Points, in no order, along strands that fork, close into loops and pass close to each other.
In the rows, 128 means zero.
Points whose rows are less than 118 apart are linked; no others are. Some points are linked to none.
j892: [199 100 127  86 172 172 114  82 114 148  83 117 110 133 157 106 182 143
 151 147]
j339: [106 101  95 112  93 105 147 176 177 149 171 134 139 127  79  89 157 144
 149 104]
j826: [124 109 129 138 123 167  83  97 146 113 135 149  84 153  86 109 164 113
 103 166]
j94: [100 107 155 141 221 113 109 120 149 135  91 118 157 127 137 142 107 118
 106 168]
j14: [119 160 135 137 100 157 131 145 106  98 133 114 124 129  93 150  58 159
 119 124]
j352: [134 112 149 127 179 157 107 128 144 155 137  93  72 124 187 137 116 137
 126 151]
j96: [126 144 123 110 108  76 101 155  56 105 150 190 162 107 141 153  73 135
 140 157]
j620: [188 102 132 118 198 135  96  87 130 130  46 190 139  83 174 112 121 120
 185 147]
j36: [118 145 125  70  96 116 161 182 156 133 150 161 120 112 126 156  47 124
 121  78]
j11: [126 127 122  93 109 114 133 108  84 123 148 128 120 152  49 146 182 126
 107 139]
j175: [ 93 158  79 145 105 156 171 140 117 126 162  81 101 117  76 124 174 151
 131 135]
j67: [100 149 100 101  50 136 224 102 163 128 106 139 115  78  88 120 104 179
  94  96]
j810: [ 96 118 109 181 110 147 157 162 167 162 136  97  88 134 113  78 170 103
 123 158]
j962: [125 150 137 168 141 127 103  91  71  97 113 129 159 150 190 128  81 137
 138 154]
j128: [122 136 169 152 137 164 169 179 131 138 175 127  94 112  80 156 117 130
 123 141]
j455: [ 76 137  99 127  67  56  91 102  73 121 110 136  95 135 140 120  89 133
 153 171]
j839: [176 139 144 100 152 144 147 143 159 120 174 138 180 135 159 123 174 110
 128  96]
j681: [111 115 167 109 129 137 141 146 178 150 146  70 121 169 158 122 159 121
 174 141]
j140: [160  54 143  86 168 145 116 158 160 122 124 146 123 157 164 100 157 136
 117 125]
j510: [120 155 101 105 101 177 121 140 148 144 142 148  88 161 153 176 116 176
 132 151]
j822: [138 108 127 145 123 131 125 107 142 149 115  92 153 153 131 128 158 125
  91 111]
j676: [184  97 145 132 168  79  74  93  98 104  64 124 145 112 155 133 192 147
 157 113]
j409: [164  49 177 131 163 129 123 111 155  71 103 147 152 164 153 107 139 152
 100 124]
j804: [100 170  71  89  79 109 165  87 155 107 124 146 142  76  80  89  91 178
 140  87]
j324: [137 155  89 137 131 142 129 123  59 151 146  89 124 122 137 140 145  84
 104  98]
j710: [108 150 185 137 111 172 176 134 175 168 188  88 121 123 147 107 127 135
 157 132]
j358: [126 103  77 150 133  66  70 132  69 117 132 157 152 146 149 107 159 117
 117 101]
j58: [105 119 138  83 187 129 164 150 118 148 149 155 164 126 104 166 137 117
  91 157]
j561: [ 78 141  72 117 105 114 163 101 125  92 156 139 110 139 123 125 107 136
 110 108]
j816: [135 149 140 135 153 120  82 108 118 110 104 100 162 147 123  98 142 106
 174 163]
j634: [108 160  92  87  84  78 122 147 130 128 157 160 120 108 131 127  60 127
 163  80]
j863: [ 70 151  81 113 140  92 121 108  87 139 119 125 161 106 127 150 135 143
 138 145]
j991: [146 143 140  83  90 113 139 140 116 128 150  77 175 150 145 144 122 108
 155  74]
j879: [ 93 139 129 136 133 117 166 142 128 128 177  77 137 116 115 142 188 144
 149  99]
j612: [104 122 122 136 119 189 146  95 165  95 184 139 104 142  93 103 141 158
 109 164]
j511: [ 65 153 163 143 111 125 201 120 148 190 138  99 114  75  95 140 110 102
 138 159]
j701: [100 150  81 137  79 150 157 186 109 146  78 106 177 145  79 110 118 134
  96 122]
j91: [ 77 174 126 147 140 148 156 102 147 200 139 104 146  78 101 127 138 137
 101 127]
j153: [116 122 127 160 119  51 109 159  83  88 109 172 175 143 144 156  96 123
 149 132]
j552: [180  83 185 147 157 203 159 106 164 117 132 153 129 114  97  86 191 159
 117 136]
j783: [ 72 150  93 157 110 140 159 160 143 124 146  87 100 118  90  78 116 107
 137 135]
j791: [133 149 160  99  84  73  76 127  80 128 135  97 164 137 117 126 121 146
 157  93]
j241: [102 144 103 131 114  75 107 104  58  82 141 102  99 153 145 123 119 115
 178 147]
j300: [109 123 105  83  97 121 145 143  79 131 114 111 179 156  61 114 131 134
 119 143]
j843: [134 138 165 136 114 165  98  65 103 101 123 114 133 123  83 113 144 128
  96 163]
j152: [160  80 152 163 142 182  98 145 165 133 136 135  75 135 110 103 148 128
  77 133]
j543: [194  90 143  98 127 179 145  69 138 112  81  92  94 145 148  79 183 105
 147 115]
j849: [ 89 168  32 124 118 116 103 121 113 139 108 131 123 113 138 141 118 177
 165 127]
j580: [140  95 163 127 170 165 110  88 198 157 104 138 156 121 154 112 156 147
 130 154]
j203: [190  99 131  80 133 127 103 166 111 140 124 132 122 168 122 134 176 130
 128 128]
j39: [110 107 146 180 100 179 150 152 181 170 155 149  65 136  87 112 164 134
  84 155]
j888: [170 125 182 137 166 162 128 181 154 121 157  99  72 107  90 133 166 106
 149 134]
j325: [ 94 123  84 139  99 114 211 146 167 139 121 139 146 134  92 174 114 134
  84 117]
j611: [ 93 121  70 129  53  79 124 103  85 140  73 138 128 130 145 148  88 134
 131 124]
j524: [179 115 155 124 144 100  70 178 121 141  95 130 122 154 159 134 131 107
 166 128]
j854: [ 93 137 125 119  71 152 135 145 198 169 178 134 104 110  74 120 128 165
 157 102]
j305: [123 135 118 117 108 115 115 156 126 131 114 139 174 148 140  96  95  66
 119 137]
j716: [ 62 105 112 114 141 127 126 146 138 170 137 152 125 109 103 116  93 176
  63 139]
j729: [103 112 166 134  65 143 196 115 155 145 144 117 134 137  89 123 164 121
 117 145]
j657: [173 129 140 166 149 163 170 164 158 120 160 108 143 118 126 117 170  76
 115  75]
j12: [112 155 115 114 116 179 168 177 108 152 156 119 121  94  82 123  70 146
 102 133]
j953: [138 109 171 169 152  85  60 125  96  65 106 116 122 135 107 130 100 142
 135 137]
j949: [ 77 140  86 132 119 130 126 124 133 189 130 139 120  89 131 123 110 125
  72 100]
j870: [192 113 136 162 162 121 112 114 158 102 119 149 138 119 149 160 152 121
 114  63]
j745: [151 166 101 108 120 131 120 129 113 133 186 130 169 143 161 127 141 121
 160  66]
j196: [164  88 117 180 134  82  57 100  93 108 103 146 126 129 175 118 152 167
 138 100]
j753: [128 143 120 159 110 149 212 168 158 130 173  71 127 143 135 112 178 102
 132  78]
j715: [192 112 143 121 199 131 140 151 140 113 144 114  95 105 110 114 189  80
 128  99]
j516: [128 150 140 180 170 179 137 143 122 138 108 123  99 103 109 135 153  98
  80 167]
j55: [118 146 118 130  97 139  97 102  58  93 129 143 129 152 141 138  71 148
  91 118]
j514: [160  99 171 116 144  70 102 130 117 133 138 176 188 149 196 133 117 113
 138 115]
j653: [131 141  85 107 107 101  90 117 129 138 155 194 166 122 149 177 128 167
 154 120]
j928: [168  87 171 107 166 153 123 108 159 160  98 104 119 124 126 149 181 137
 147 159]
j430: [133 113 163  88 100 141 154 139 149 120 139  86 104 186 136 144 122 128
 128 149]
j868: [ 91 136  82 125 101  65 147 130 125 115 121 153 194 136 167 100  79 100
 120  93]
j573: [ 98 156 121 122 135 110 122  94  71 186 131  81 128 118 156 141 107 117
 137 127]
j630: [143 167 154 105 109  93  68 130  69 148 143 175 125 115 148 169 100 100
 142 156]
j877: [111 144 103 104  96 151 109 116 158 159 127 171 167 133 141 150  86 168
 112 143]
j367: [ 85 153 115  77  90 123 173 120 120 170 148  99  77 103 107 172 122 176
 134 108]
j930: [167 153 144 125 146 152 126  57 111 119 102 101  84 133 163 151 135  85
 130 162]
j544: [152 145 117 146 126 135 112 159 127 125 118 122 138 157 182 143 116  74
 140 133]
j907: [132 144  94 122 112 130 177 202 124 143  94  94 154 149 110 152 109 116
 143 132]
j633: [113 106 119 129 138 155 189 167 146 115 132  90  90 183 123 159 157 138
 114 151]
j733: [149 105 150 148 213 154 104  86 168 109  79 158 136 115 165 121 104 122
 136 174]
j667: [119 166 164 154  89 144 175 153 191 173 160 124 139  85 114 116 104 153
 151 103]
j823: [170 111 157 151 142 136  93  96  97 119  60 144 166 145 210 129 103 156
 122 146]
j769: [194  88 143 130 189  87  80  89 114 113  79 169 118  81 190 151 152 138
 197 124]
j609: [124 157 135 133 118  82  95 121  89 147 139  92 150 103  75 121 121 123
 127  68]
j480: [110  96 138 131 135  73  79 106 165 123 117 116  98 131 169 123 121 102
 140 110]
j390: [ 99  96 140  89 117  92 126 109 160 144 132 129  86 159 134 151 109 112
 110 155]
j270: [107  96 122 108 119 164 146 143 119 108 192 107 114 161  87  73 141 117
 100 140]
j478: [110 162  80  95  57  82 133 129 163 114 103 137 120 101 116 111  94 153
 154  58]
j803: [201  81 142 106 168 128 120  97 151  54  78 175 149 146 148 109 153 120
 154 106]
j83: [144 120 180 180 145  92  77 123  77  82  89 146 121 106 156 160 124 145
 174 170]
j898: [105 167 134  73  93 172 220 141 120 184 142 118 127  75 100 107  81 141
  98 121]
j530: [ 91 151 131 129 179 104 133 123 124 118 146 150 173 114 131 135 107 130
 129 149]
j384: [ 98 168 111  95  79 167 218 113 144 169 118 143 102  75 120  70 104 189
 112 128]
j558: [186 110 171 146 190 134 100 113  83  43  81 127 120 134 124 118 125 118
 129 145]
j180: [129 146  88 135 142 109  95 175 157 113 134 148 125 138 100 156 161 114
 155 155]
j86: [165 136 159 124 183 158  84 108 107 101 106 112  75 141 142 144 119 124
 134 162]
j416: [185 119 168 152 160 103 105 124 114  70 105 183 154 130 197 133 103  81
 154 128]
j994: [106 154 125 146 154 173 110 126 147 165 124 110 103 128 145 166 114 166
 131 174]
j680: [102 128 152 153 137 175 171 125 121 121 154 129  92 124  82 140 114  89
  65 146]
j469: [143 121 111 155 178 136  98 160 150  95 108 186 137 150 111 128 122  97
 109 150]
j694: [ 69 128 102 149 106  96  92  87 134 127 130 133 119 146 171 104  78 103
 138 143]
j584: [154 148 113 180 140 168 103 139 142 137 119 142 148 132  88 136 117  75
  88 142]
j549: [160 101 140 141 141 153 159  97 136  92 129  92  90 159 170  89 174  61
 114 117]
j143: [171 139 143 212 126  76  90 141  82  67 115 180 160 116 182 148 116 116
 165 131]
j109: [131 110 108 127 120 113 114 170 153 130 163 153 140 122  85 133 133 139
  95  75]
j775: [ 97 126 112  99 104 108 134 127 121 190 123  87 122  95 142 132 108 161
 113  84]
j607: [122 113 151 128 145  88  96 117 100  78 141 125 130 143  94 157 158 133
 128 117]

A piece is two or more points that can be reached from each other along the links. Count, over all rows, the pieces, the separate loops (a circle has one, a figure eight two, a Y none), the forks (points with three links) and the tips (points with one).
pieces -> 5
loops -> 0
forks -> 15
tips -> 25

A tip is a point with one link. Name the tips that can be reached along the links from each point below, in the order of the rows.
j694 -> j241, j611, j633, j109
j409 -> j868, j803
j607 -> j514, j653, j630, j930, j907

Name the points in between on the shortest way along the links from the first point to the second, in order.
j270; j55 -> j612 j826 j152 j39 j810 j783 j175 j879 j753 j657 j715 j888 j128 j12 j14
j339; j455 -> j854 j667 j710 j681 j430 j390 j480 j694
j516; j36 -> j680 j128 j12 j898 j384 j67 j804 j478 j634
j907; j514 -> j701 j300 j11 j607 j953 j83 j143 j416
